Points on a hilly landscape, in no order, each with its height.
A ball rolls from a point to the lowest of its 2 nearest points, and stops where none of them is lower. Distance is the straight distance between rows; heights are no part of it.
q_921: [ 83 203 184 158 121 144  71 130 106 107 119  94 123 169 105 152 148 126
 164  82 162 119 201 145  93 187 159 136 154  97 148 130 157 139 108 140
 119 157 125 164 135 125 119 108]  h=4.52
q_459: [100 149 112 120 106  70 136  83 124 107 140  98 113 114 129 126 168 104
 153  77 131 102 100 116 103 136 130 121  93 179 130 143 118 151 119 149
 185  92  76 156 138 170  91 153]  h=4.34
q_551: [114 111 105  95 127 164 209 123  71 116 148 141  99 113 137 142  81 133
 135 105 114 184 109  70 187  53  86 157  94 132 143 140  90 117 126  91
 138 164 140  84 114  79 105  93]  h=4.89
q_786: [127 133 120 127 105 148 110 129  65 143 148 164 143 163 126 158 125 173
 145  82 165 150 159 136 143 118 127 120 121 137 103 111 129 104 137 133
 129 114 114 119 112  96 135 109]  h=5.68
q_634: [ 83  96 109 144 172 161 141 176 150 153 142 153 158 143  91 199 123 140
 141 151 117 144 149 174 109 111  84 119 112 120 133 166 112 131  88  91
 134 147 114  87 169 102 117 135]  h=6.85
q_167: [130 158 139 129 109 113  73 125 130 121 180 160  91 164 147 112 160 105
 146  95 148 121 180  99 147 175 188 116 148 149 125 101 136 126 144 180
 106 107 142 179  87 145 160 134]  h=5.49
q_629: [146  84  69 115 136  97 157 118 106 100 130 202 123 112 166 134 105  89
 117 210 179 110  84  82 151 127 108 133 140  92 154 174 143 109 117 110
 145 154 111 137 110 158 147 107]  h=6.27
q_685: [143 144 121 116 108  92  81 133 195 128 111 129 122 149 129 119 127 136
 110 171 123 103 113  87 110  99 150 124 154 108  98 107 179 119 159 142
 118 152 160  84 115 123 128 114]  h=3.72
q_276: [119 115 120 178 150 149 115 113 112  99 100 126 135 134 108  96  79 147
  86 132 142 154 141 133 138 107  84 111 157 104  85 104 180 116 111 104
  78 210 148 142 168 117  93 128]  h=4.02
q_671: [165  92 169 110 120 156 164 152 163 173 109  81 107 149 160 169 135 137
 119 141 123 138 140 131 175  94  89 143 129 130 100 121 129 152 138 121
  98 155 136 143 129 166 158  90]  h=6.78
q_878: [ 94 146 136 134 167 130  95 132  67 107  97 188 190 132 127 131 104 146
 145 148 131 135 126 183 130 128 148  91 126 151 100 117 148  97 114 105
 140 179 126 134 155 109 130 145]  h=3.50
q_911: [151 134 147 106  98 146 101 125 133 182 141  96 115 128 142 120 148 172
 139  56  65 127 119 135 142 147 143 150 124 156 152 133  88 148 156 188
 138  64 140 119  98 122 138 125]  h=5.51
q_767: [141 145 132 102 102  93 184 137 222 165 143 105 130 115 145  91 185  98
 115 157 117  85  68 134 133 113 138 131 149 159 147 111 121 158 115 133
 151 112 141 113 136 160 140 154]  h=5.00
q_764: [ 82 143 164 121 150 178 113 143  88 113  85 141 148 118 105 127 150 165
 162  68 121 145 133 177  86 117 165 157 100 145 114 120 102 136 143 121
 137 129 123 132 153 107 125 131]  h=3.36
q_248: [133  90 157 148 121 118 156 157 125 135 158  84 173  93 101 151  89 133
 109 159 109 180 148 178  76 142  95  97 110  97 136 142 107 144 143 124
 124 130 118  96 146  61 128 136]  h=6.39
q_969: [136  97 109 134  98 137 151 145  94 134 187 140 103 104 121 193 111 131
 138 125 136 134 124 122 123 109 111 127  98  91 164 145 110 139 165 101
 168 153 102 121 160  69 128 116]  h=5.67
q_661: [150 125 139 130 141 142 103 159 190 115 146 118 148 130 103 155  94 141
 115 143 126 113 130 153 108 149 101 108 132  89 123 124 172 111 133  93
 136 122 104  94 158  89 105 158]  h=5.31
q_90: [103 153  94  95 117 137 112  91 101 100 156 165 112 108 125 153 158 106
 161  69 150  82 130 113  97 145 118 130  86 180  91 136 117 135 146 135
 182  65  91 186 128 127  85 135]  h=3.40
q_183: [127 125 143 106 133 116 143 128 162 186 151 127  95 115 126 176 161 124
 151 104 144 106  99 141 142  98 129 142 121 163 162 117  97 156 130 136
 169 122  98 133 165 162 157 122]  h=5.03
q_963: [100 119  94 162 112 111 100 127 128 136  99 129  85 168 144 109 150 148
 116 147 128 116 136  90 134 126 178 170 139 127 109 115 125 118 112 115
 116 112 182 124 113 104 118 143]  h=5.82
q_802: [ 86 173 153 169 135 173  71 152 111  97 121 124 147 148 113 143 170 128
 136  91 140  91 202 157  95 167 159 142 126  98  81 118 174 141 120 110
 139 179 137 164 146 105 140 122]  h=3.52
q_47: [143 152 117 122 122 104 132 106  94  76 106 125 164 158 112 113  82 130
 119 132 139 184 146 125 138 116 136  99 139 142  88 110 178  97 112  93
 111 132 152 114 136 119 124 111]  h=2.86
q_174: [117 192 168 114 183 132 105 152 154 123  99 106 123 175 164 117 172 105
 160 134 114  83 149 108 140 165 158 107 150 177 108  75 138 102 102 133
 126 105 143 127 126  91 136 160]  h=3.04
q_73: [122  61 158 164 148 163 139 136 139 180 136 114  92 108 132 114 126 169
 102 103 120 124 157 139 160 118  87 121 126 105 124 126 118 163 117 107
  86 165 124 134 128 137  86 162]  h=5.11
q_906: [158  83 132 123  87 159 148 147 136 135 107 121 118 113 184  71 170 148
  96 140  86 139 121 112 149  94 148 143 161 116 104 118  93 151 163  92
 108 127 199 133  90 117 133 130]  h=6.59
q_382: [113 115  90 139  60  89 117 112 111 142 130 118 130 153 127 141 112 167
 100 121 107 154 147 124 118 130 161 170 112 107 109 137 115 120 151 130
 143 104 174  97 115  91 114 128]  h=5.96
q_972: [137  95 118  99 160  92 153 109 135 153 118 118 129 109 123 149  90 137
 145 136  86 149  83 157 128 125 127 123  62 175 108 154 102 136 136 161
 136  67 127  73 138 124 140 136]  h=5.01
q_434: [124 135  35 123 132 102 133  98  86  64 148 136 142 165 134 154 134 122
 149  79 154 136 102 102  92 152 108 132 112 160  75 156 153 129 110 135
 177  97 103 115 144 138 113 103]  h=7.72
q_688: [142  77 112  93 145 146 160 104 111 110 100 177 155  97 132 120 117 124
 122 134 130 124 131 120 151 105 141 106 114 133 129 113 116  93 170 113
 114 108  90 181 122 144 134 136]  h=5.74
q_326: [127 162 142 110 118 122  83 134 165 208 112 115 122 148 154 123 178 142
 121  90  79 104 101 131 146 149 137 152 154 169 153 143  76 143 123 186
 157  92 170 145 104 155 146 121]  h=5.71
q_335: [161 102  70 108 135 118 154  94  92  94 112 180 138 108 144 150  93 102
 112 183 154 116  94  90 142 114 126 109  98 118 160 142 118  89 158  98
 141 113 106 179  86 157 123 124]  h=6.04
q_30: [126  99 112 148 103 105 110 140 169 179 103 130 106 122 147 127 127 139
 103 180 126 131  95 120 148  97 148 160 153 105 101 102 125 150 165 128
 119 173 201  85 122 137 158 122]  h=3.97
q_424: [134 150 112 137 139 106  91 102 175 162 170 110  72 190 158 162 164 118
 165 103 146  97 121  98 142 150 132 140 131 184  89 132 116 171 107 162
 142  79 184 141 101 185 128 106]  h=6.17
q_370: [152  94 158 112 108 139 100 142 158  86 161 125  84 106 152 116 121  74
 105 154 139 117 159 101 138 165  82 113 135  88 134 125 167 126 155 128
  94 163  96 203 120 154 127 140]  h=6.06
q_303: [111 138 154 111 158 151 119 132  72 124 135  83  98 161 137 159 127 108
 170  96 120 145 192 123 117 164 142 107 127 165 132 117 105 103 137 131
  98  72  95 125 103 124 143 127]  h=7.70
q_604: [147 156 139 136 112 152 121 127 148 168  94  80 175 125 126  42 154 159
  81 123  52 109 147 157 123 127 153 155 166 118 156  98  97 106 150 152
 114 113 152 122  67 160 154 150]  h=7.28
q_862: [133 138 109 116 145 113 144 101  91 101 122 134 150 107  98 114  46 126
  88 133 126 204 110 146 123  97 124 123 129 118 135 124 140  99 117  98
 111 116 146  82 156 132 128 104]  h=3.79
q_578: [148 108 107 110 127  90 162 135 142  68 124 124 116 119 144  82 153  84
 133 194 188  95  82  67 124 145 122 107 124 110  97 125 157 131 102 104
 153 166  82 112 109 169 160 145]  h=5.58
q_739: [137 129  90 143 149  83 179 112 122 138 164 135 164  95 110 162  90 118
 106 202 151 128  69 167  92  97 115  99  86 105 195 149 102 111 106 115
 162 140 118 113 146 129 134 134]  h=6.83
q_521: [132 116 174 115 138 183 140 138  58 134 160  95  95 104 103 166 103 135
 171 121 129 158 183 120 116 129 113 123 102 125 161 138  84 125 150 128
 115  97  61 117 100 121 142 130]  h=7.51
q_329: [128 131 124 124  65  97 109 121 150 154 120 102 163 148 100 133 134 145
  93 107 106 161 132 145  94 134 146 132 128 136 141 110 118 124 172 163
 132  91 133 124 134 134 115 127]  h=6.13
q_663: [111 165 182  99 139 114 150 167 229 205 123 132 128 104 140 114 158  96
 121 146 102  88  89 172 154 147 141 145 160 144 186 130  87 136 102 147
 142 113 162 114 134 130 146 163]  h=5.17
q_516: [171 141 137  97 107 101 131 112 180 160  85  81 110 145 167  89 167  84
 117 138  99 111 114  83 184 155 114 100 184 171 138 111 113 134 138 160
 112  96 150 149  82 165 139 121]  h=3.76
q_842: [162 110 106 125 139 143 195 116  70 118 150 148 117 122 116 127 113 175
 140 154 167 128  84 126 142  85  89 128  88 114 160 138 112 117  87 113
 138 122  61 154 133 152 135 134]  h=6.89
q_956: [100 131  94 135  89 121 148  70  91 106 100  73 121 101 103 128 102 153
 111  90 117 182 124 104  89  89 118 141 118 165  71 118 107 139 165 143
 127 101 143 126 146 117  79 114]  h=6.79
q_850: [132 142 149 107 113 114 144 111 171 163  97  74 139 125 122 114 115 114
 118 118 100 140 140 155 168 139 129 130 177  89 210 123  91 115 144 173
  90 130 121 125 122 133 106 159]  h=7.08
q_55: [131 104  30 126 125  75 158  71 112  95 135 134 130 121 140 120 104 125
 111  95 144 132  85  76 140 136  99 130  94 139  77 160 153 111 116 157
 176 118 103 128 134 164 118 120]  h=7.44
q_439: [105 170 165 142 100 119  92 171 212 178 153 134 138  99 142  80 164 116
  80 133  96  88  92 164 116 149 154 137 171 101 180 115 129 127 130 158
 148 140 157 129 121 120 132 158]  h=5.35
q_655: [ 67 191 162  90 133  99  96 103 142 126  87 146 157 144 110 109 176 100
 127  80 132 129 127 151  98 151 162 126 122 170 159 109  91 108 140 174
 149 130 134 179 139 144  98 150]  h=2.09
q_497: [ 97  94  68 115  87 167 172 135 113 151 150 155 110 129 117 180 123 144
 154  75 101 127 155  77 162 107 116 172 112 132 130 126  85 135 160 120
 164 133 148  67 105  49  96 127]  h=5.83
q_333: [150  79 124 108 135 133 154 114 129 150 147 115 112 102 128 130 130 168
 137  95  69 143 113 150 141 109 161 152  74 147 111 143  95 158 165 176
 124  84 152  89 117  99 136 138]  h=5.25
q_149: [140 133 126 129 120 146 136  94  93 106 100  66 125 133 118 138 155 159
 155  62 100 153 137 100  98  91 127 113 130 187  92 104 114 150 164 153
 121  86 102 117 148 128 114  96]  h=7.00
q_214: [135  68 126 133 144 136 155 147 140 180 156 123 149 111 102 187  85 150
 106 172 107 141 140 184 123 128  57 112  92 109 128 156 118 151 115 119
 126 154 120 111 160 120 127 142]  h=6.64
q_188: [122 131 102 126  89 120 156 118  83  87 175 140 104 103 119 156  76 113
  96 124 141 187 120  98 130  94 104 164 106  85 156 156 137 129 136 104
 148 185 133 123 169  88 104  89]  h=6.16
q_388: [100  71  87 125 127 135 167 154 145 158  93 150 116 101 148 121 104 123
 129 181 102 148 106 144 175 100 130 164 152 124 113 109 105 140 158 108
 130 199 187  84 142 107 136 154]  h=4.13
q_331: [142 171 156 181 106 116  64 121 109 103 122 101 140 174 116 105 118 152
 128 149 131 122 181 123 118 137 168 117 156  94  89 102 178 122 117 112
  98 168 176 132  92 122 123 124]  h=2.73
q_659: [144  80 147 195 141 173 106 158 191 160 140 116 107 114 147  90 176 152
  88 117 113 107 129 120 130 121  94 113 182 103 116 121 140 178 115  86
  89 158 171 134 138 126 105 142]  h=4.81
q_523: [128 105 122 140 113 111 153 143 102 132 136  86 138 132 135 162  91 144
 117 114  99 188 126 141 100 121 144 136 111 111 132 147 112 132 149 121
 124 106 155  64 142  61 135 100]  h=6.18
q_455: [105  95 102 111  90 194 171 147  84 138 158 161 136 113 110 148 138 155
 151  89 101 119 196 132 137 116 134 176  95 104 128 134  81 123 153 112
 143 111 103  85  85  64 110 149]  h=6.09
q_951: [ 88 226 167 120 113  89  46  96 149 104  90 133 135 163 109  93 156  99
 150  96 113 118 149 118 109 183 184 147 125 149 131 114 111 130 119 217
 135 155 162 171 102 124 112 147]  h=3.05
q_415: [103 104 131 172 176 171 102 140  87 114 111 108 145 115  90 138  98 151
 109 118 112 163 177 153 107 117  90 103 129 113 102 126 148 115 105  86
 105 173 106 107 159 116 109 143]  h=4.63
q_613: [159 102 119  95 171 113 178 109  99 144 146 133 149 115 102 188  90 126
 146 179 113 151  91 139 119 118 122 118  49 163 143 174  87 143 122 156
 135  71 103  94 105 157 168 101]  h=4.75
q_252: [168 105 156 121 129 112 137 133 179 129 147  99 144  87 124 141  89  99
 106 149 123  96 113 151 110 156 115  96 111  69 166 110 152 109 169 114
 137 134 108 139 156  96 116 146]  h=5.59
q_217: [101 124 155 133 127  99 100 143 141 173 131 122 105 142 119 166 108 144
 117 143 144 144 148 149 143 121 139 126 124 119 148 125 138 100 113 121
 125 141 127  96 137 142 143 123]  h=5.26
q_595: [129 152 115 166 185 170 133 123  55 107 148 145 149 104  99 128  95 105
 106 128 151 166 144 139  80  93  75 111 135 116 163 160 149 115  57  80
 109 109  89 113 182 124 107  87]  h=3.96
q_931: [165 120 165 132  93 137 118 159 208 108 145 108 121  90 142  87 127  97
  80 141 117 117 131 110 128 171 118 124 168  72 146 112 164 123 158 131
 108 130 134 155 137 112 128 146]  h=5.81
q_831: [ 84 143 169  93 184 139  98 126 127 150 109  87 107 130 141 167 150 114
 170  76  82 146 157 133 111 156 139 127 120 188 123 145  72 133 116 165
 125  72 117  89  97 136 138 137]  h=7.84
q_445: [123 182 164 133 122 145  91 101  72 125 120 125 143 179 131 156 152 181
 168  44 160 139 130 126 115 156 156 134 120 157 111 105 103 134 140 165
 141  83 147 150 114  90 119  93]  h=6.29
q_933: [161 129 138 103 156  84 167 101 123 135 118 102 151 128 120 136  98 108
 141 155 125 134  85 139 139 136 122  85  84 148 191 136 105 117 120 125
 139  84  70 116 105 187 144 121]  h=4.38
q_262: [117 140 143 145 140 208  94 175 100 118 120 134 150 127 122 136 177 147
 143  66 100 129 187 169 110 142 144 140 122 123 108 120 127 132 131  89
 144 125 112 148 141 103 147 136]  h=4.23
q_585: [120 142 116 108 126  85 161 109 172 153 135  72 114 137 144 138 184 116
 144  87 102  92  77 127 113 121 126 130 115 175 133 131 105 161 111 149
 180 108 104 109 150 174 134 140]  h=4.76
q_978: [105 127 121 108 133 105 126 142  86 146 136 154 129 148 116 173 127 136
 136 141 139 156 132 145 114 116 120 120 102 158 134 148 116 101 116 127
 139  92  88 117 139 129 138 113]  h=5.19
q_676: [100  95 149 172 131 172 144 152 134 195 159 122 148 111 122 114 160 184
  98  85  92 129 183 193 129  92 118 139 121 115 128 131  97 153 120 123
 112 153 126  96 103 152 118 167]  h=5.45
q_571: [157  90 119 103 158  84 230 119 166 143 115  78 136 113 146 139 101 104
 103 169 155 105  66 109 139 122  98 151  90 107 129 118 111 125 116 125
 147 153 120 112 150 148 179 118]  h=7.15
q_53: [153 170 155 111 140 139  92 134 165 155  91  87 122 144 148  92 155 109
 120 135  93  92 169  89 161 169 150 109 199 142 134  82 123 102 119 143
 116 109 157 124  80 137 151 143]  h=3.48
q_109: [102 160  51 143 122 113  93 140 115  84 140 159 104 187 132 157 120 105
 144 102 133 132 101  94 113 119 153 168 135 115 126 167 182 117 108 122
 129 136 156  92 151  96 116  75]  h=8.10
q_531: [115  84 101 109 158 131 203 117 103 127 120 136  86  96 158 131  77 126
 127 149 118 166  83 100 191  65 120 163 109 130 131 131  98 135 133  87
 138 180 163  95 146 116 143 115]  h=4.43
q_131: [145 167 153 140 120  97 108 109  93 120  83  87 116 183 156 120 137 153
 170  91 132 119 106 124 139 159 162 131 141 165 141 118 136 126 121 157
 123  85 125 167 134 123 119 121]  h=6.75
q_473: [122 125  92 135 147  96 125 130 177 117 170 164  73 176 145 147 162  95
 174 135 186 107 121  85 145 131 170 150 128 160  80 136 140 167  97 123
 122 123 169 118 118 177 158 109]  h=6.34
q_835: [ 90 159 123 118 116 103  92 108 180 130 103 165 136 107 130  63 177 109
 105 101 115 103  87 133 110 138 175 132 141 180 116 111 120 124 141 160
 141  96 166 170 133 141 109 158]  h=1.05
q_178: [117 117 125 111 129 122 110 118 132 127  67 145 158 114 118 118 111  97
 100 142 132 101 145 121 124 141 143 113 126 118 134  95 161  69 167 125
 118 117  97 158 133 132 134 140]  h=5.47
q_284: [110 158 136 119 144 117 133  98  62 105  76 133 180  89  92 135  65 112
 119 111 147 169 125 147  81 141 155 124 130 129 124 154 150 101 129 101
 120  70 122 115 144 123 131  70]  h=4.59
q_6: [131 106 133 137  79 110 149 119 151 157 131 116 130 119 111 101 118 155
  96 149 140 160  98 177 135 107 111 126 133 106 151  94 133 125 168 163
 108 146 124 153 152 152 110 155]  h=6.31
q_72: [129 124 139 132 133 181  98 177 117  97 131 115 130 132 114 166 111 131
 158 119 118 132 152 177  84 174 122 144 114  97 130 143 149 124 131  68
 134  99 105 131 155  88 132 147]  h=4.90
q_887: [167 122 130 122 113 113  92 142 184 102 158 161 103 119 133  84 161  73
 111 126 141 131 155  73 149 177 164  97 157 147 121 108 140 131 156 173
 101 105 137 174  98 166 164 113]  h=5.73
q_766: [167 133 142 167 157 138 131 101  92  63 132 135 147 123 110 123  93 120
 143 134 176 112 129 134 134 157  97  81 134 113 107 126 193 126 113 102
 111 159  90 200 168 145 128 120]  h=4.21
q_11: [145  89  69 111 130  63 174 100 164 117 122 123 110 121 162 129 110 109
 110 153 141 116  65  83 155 127 106 136 110 137  86 136 139 135 129 136
 161 128 136 103 132 158 154 120]  h=7.27
q_743: [123 122 128 107  79 115 164  95 112 111 145  91 112  98 110 140  87 150
  92  97 142 182 105 106 119  91 116 152  93 119 136 100 100 125 176 141
 138 143 132 136 158  98 117 106]  h=6.58
q_934: [121  74 115 149 173 182 157 169  88 121 152 136 152 118 111 191 113 130
 145 144 112 172 137 135  91  97  78 116 125 108 141 182 110 139 135 103
 113 124  74  89 145  93 133  97]  h=7.07
q_492: [157 103 104 111 188 123 220  97 119 124 128  99 149  85 119 140  89 127
 115 193 125 117  54 134 103  79 121 120  71 103 183 129  85 112 120 134
 136 148 101 120 133 156 159 133]  h=7.01
q_627: [138 102  97 128 150 102 166 121 132 133 179 156 120 128 133 188 100 105
 113 166 168 119 107 133 127 109 100 125 114  89 157 166 154 111  95  91
 139 149 112 109 143 159 138 108]  h=6.56
q_987: [150 103 158 140 146 186 141 146  46 113 157 118 134  92 107 184  95 145
 153 159 144 165 135 117  72  96  80 103 124 119 152 172  93 152 141 114
 110  92  52 130 102 114 132 106]  h=7.30
q_406: [131 120 163 121 126 128 142 131 162 205 114  71 154 109 143 105 130 141
  95 129  67 119 138 185 143 116 153 147 140  94 168 104  94 122 161 174
 108 143 159  82  85 149 144 146]  h=7.17
q_211: [153 184  95 132 164 111 141 106  41  51 142 166 160 137 124 120  98  96
 154 167 153 138 100 142 128 136 140  98 117 151 128 152 155 110  59  67
 161 127 116 138 129 144 135 118]  h=6.02
q_875: [138  70 135 170 141 150 103 136 184  95 117 127 113 100 137  89 114 142
  80 131 146 120 116 109 124 133  84 122 175  83  98 119 165 159 136  93
  85 189 162 125 161 108  84 142]  h=4.54
q_453: [159 118 147 145 138 103 140 142 169  87 138 118 107 135 155  97 167 108
 148 147 177 111 106 100 138 123 133  97 160 115 118 105 169 146 108  95
 128 156  99 118 143 171 148 133]  h=5.34
q_752: [ 91 103 149 161 130 181 135 180 107 179 139 137 141 163 122 146 174 197
 138  83 120 133 178 172 151  89 128 159  84 101 132 151  94 143 113 139
 117 132 113  76  86 116 117 128]  h=5.78
q_984: [157 166 106 118 148 106 154 123  94  59 116 178 176 122 126  73  91 110
 145 193 171  95  74 124 140 125 117 100 148 119 119 143 185 111  76  72
 150 147  97 118 130 134 109 146]  h=5.90
q_834: [129 180 149 101 125  81 118 107 158 125  63  86 133 164 129 107 114 112
 163 113 122 117  91 139 156 164 147 129 157 134 189 136 113 111 121 163
 119  93 114 124 129 124 100 154]  h=6.96
q_285: [157 150 139 142 113 124  61 122 164 113 123 130 135 157 116  68 113 152
 129 194 126 100 150  70  94 103 151 130 159  68  96 102 167 121 142 135
  76 179 175 115  74 122 124 109]  h=3.39
q_975: [116 104 128 106 127 171 134 156 136 176 170 162 116  90 119 183 159 150
 141 105 122 114 116 155 126  79 111 135  99 129 153 128  88 152 153 111
 172 135  93 120 171 100 144 136]  h=5.32
q_261: [157  87 165  61 109 164 172 140 119 158 137  96  83 130 157 168 122 136
 120 125 133 142 139 107 183 100  76 151  96 131 124 103  98 126 162 151
 113 122 103 158  95 139 155 101]  h=6.60
q_314: [117  74 136 133 119 118 128 129 131 179 142 181 100 109 127 150 107 139
 103 166 182 128 167 114 186 114 118 141 131 106 113 129 129 128 134 124
 121 176 138 135 117 157 137 133]  h=4.97
q_378: [140 128 130 139 120 108 161 108 102 124 112 131 146 133 104  90 115 165
 135 137 166 137  79 170 130 105 100 112 109 134 166 114 133 109 123 150
 122 131  65 161 172 163 119 139]  h=6.57
q_202: [138  81 161 102  95 165 139 151 135 125 159 126  87 104 170 133 135 131
 100 119 150 135 148 100 167 122  80 142 127  87 132 103 118 132 168 117
 118 150 110 194 125 125 131 128]  h=6.35
q_212: [106 167 167 123 140 134  77 135 147 112 157 130 109 154 124 127 144  94
 158  90 152 115 183 139 142 194 156 121 164 116 179 121 129 108 119 141
 114 114 119 177 126 139 127 158]  h=5.14
q_580: [172 152 107 139 158 127 122 106 115  40 136 179 167 118 113 107  72 102
 136 183 168  86 109 120 127 150  80  78 136 103  94 158 222 128  91  96
 114 175  99 151 132 129  93 127]  h=5.28
q_397: [158 104 134 162 110 132 111 152 159  59 160 153 105 145 140  97 156 124
 154 140 156 131 141 119 136 138 140 113 170 108  97 132 176 166 111  87
 103 151 146 158 140 132 116 151]  h=4.99
q_85: [ 97 134 106 147 111 110  87 113 165 174 108  77 100 135 159 120 159 130
 103 129  67  73 129  94 100 120 165 161 137 116 126 115 118 128 138 121
 140 106 187 100  99 103 109 140]  h=5.70
q_736: [130 123 101 126 138  88 127 153 171  70 155 189  96 166 174 108 181  86
 174 172 185 103 131  86 129 140 168 113 152 130  85 138 156 140  95 139
  91 127 163 106  93 136 138 119]  h=6.48
q_36: [108 134  41 128 163  98 132 126 128 125 133 119 114 173 154 183 126 119
 136 103 136 122  87 107 118 124 104 150 123 150  95 168 157 114 104 123
 155  96 141  69 147 128 132  84]  h=7.96
q_590: [102 190 147 128  78 104  76 141 172 162 127  82 139 132 136 105 169 128
  95 119  67  85 126 137  77 145 173 173 142 106 168 132 118 127 139 142
 159 122 168 106 108 101 117 148]  h=5.55
q_457: [141  82 139 125 167 141 202 138 127 143 109 126  83 131 140 118 134 138
 146 170 146 124 112 122 160  92 115 149 103 128 152 130 107 118 106 122
  92 115 102 136 150 141 147 142]  h=7.13
q_682: [139 154 159 176  90 130  53 177 174 128 126 170 124 107 127  39 186 127
 113 171 133 104 150 128 101 159 142 116 177 114 116 125 142 150 122 193
  92 168 146 138 107 139 148 142]  h=4.27
q_740: [144 120 114 147  99 122 145 119 102  72 152 160  92 149 115 111 131 146
 154 116 176 143 126 110 151 119 157 142 123 132 111 123 149 141 119  97
 130 123 125 161 157 124 118 136]  h=5.44
q_798: [122  99  78 101 113 182 184 124  73 103 149 167 112 123 122 174  94 125
 187  98 105 137 136  64 161 103  93 159 132 158 148 134  99 125 154  90
 170 153 108  96 121  86  93 118]  h=5.46
q_483: [135  75 117 117  92 183 176 144 115 138 121 146 131 131 147 106 162 165
 117  97  90 128 165 132 156  86 155 175 125 101 123 130 105 133 155 112
 108 123 150 131  97  93 117 149]  h=6.40
q_700: [123 181 122 128 158 142 105 120   4 101 126 206 184 115 122 135  98 129
 141 144 136 169 127 173 120 115 122 100 122 160 139 162 125 123  75  99
 153 129 124 139 144 112 125 102]  h=4.96
q_994: [ 95 152 159 117 132 132 119 116 106 129  45 104 189 103  83 129  83 121
 118 127 127 125 155 164  86 162 154 129 115 110 138 119 145  79 147 128
 119  93  93 117 125 123 121 115]  h=5.16
q_321: [108 116 165 139 160 162 110 120  60 126 100 154 185  89 103 137 101 165
 157 107 131 139 113 202  89 106 135  91 114 136 127 139 128 126 140 111
 118 147  89 139 149 137 112 125]  h=1.71
q_606: [126  95 148 157 107 128 107 159 171 179 125 172 100 121 130 116 171 130
 107 181 178 119 176 116 163 121 124 125 166 127  94 115 131 158 117 161
  93 177 158 139 129 165 153 125]  h=4.74
q_135: [133 111 129 148  92 133  87 176 203 161 134 168 132  86 119  65 161 123
  74 186 128 127 126 147 134 131 112 119 172 116 101 115 147 153 142 157
 111 169 163 118 121 156 142 160]  h=4.53
q_749: [151 131 127  96  97 100  91 131 180 120 170 130 106 144  98 137 129  69
 125 141 110 151 168 105 141 157 129  93 107 157 123 116 149 128 149 155
 130 118 107 142 107 182 159 120]  h=5.94
q_799: [128 216 180 146 110 114  40 153 177 108 124 142 144 169 119  73 160 130
 153 145 117  83 167 116  94 170 168 138 151 107 125 115 147 127 102 190
 113 156 147 151  80 110 142 149]  h=3.78
q_865: [ 88 143 127 182 193 139  98 127  80 150 149 147 131 140  96 142  97 136
  95 125 150 154 160 155 116 120  75  97 124 129 138 148 154 110  44 105
  96 152 110 107 172 115 102 111]  h=4.73
q_60: [113 129 107 113 118 125 103 114 125 103 102 183 132 105 145  97 168 113
 138  99 123  91 116 132 127 167 152 144 115 182  74 129 130 139 137 141
 162  78 146 197 142 106 110 152]  h=2.08
q_250: [118 179 137 120 155 110  63 120 196 164 130 128  94 167 173 126 203 115
 147  93 114  90  88  99 125 161 114 136 149 190 116 146 104 151  99 184
 166 103 199 168 115 163 122 112]  h=5.93
q_449: [ 90 165 140 162 148 151  92 163 117  96 108 139 117 165 160 125 169 103
 149 146 135  91 163 113 129 164 173 134 135 132  85  95 157 113 112 116
 122 147 147 154 147  68 146 149]  h=2.42
q_664: [158 183 127 119 103 150 112 102 147 157  83  73 159 118 115  34 144 129
 106 122  30 101 100 118 126 156 145 128 194 163 147 120 104 115 134 150
 116  89 171 161  77 140 132 126]  h=7.41
q_373: [167 120 148  89 123  83 164 121 162 154 105  99 123 145 151 124 126  76
 150 149 132 113 108 122 191 154 112  94 123 161 163 119 127 123 136 138
 130 109  87 135  94 189 145 130]  h=4.05
q_374: [108 163 135 146  99 123 121 111  87  83 105 141 171 143  89 130  91 139
 140 132 151 153 188 165 128 153 160 114 151  98  77 145 205 135 105  94
 114 171 168 128 118 117 114 112]  h=0.50
q_511: [141 161 131 163 162 158 158  84  54  82 131 132 150  97  86 126  87 139
 131 108 183 140 131 147  98 111 104  99 125 116 141 141 167 132  78  81
 122 141  94 170 190 144 118  94]  h=2.25

Where does a ball stop that starts at each point below?
q_604 -> q_978
q_85 -> q_835
q_261 -> q_321
q_739 -> q_374
q_671 -> q_321
q_483 -> q_374
q_303 -> q_382
q_831 -> q_449
q_473 -> q_449

Call two points neighbours if one is among the 2 nearest of the other. Go from one point of each pair to the other, from neighbour to neighbour, staying as low as possible. Name the highest point that can't be avoided.
q_374 / q_511 -> q_455
q_511 / q_276 -> q_865
q_321 / q_511 -> q_211
q_978 / q_835 -> q_217
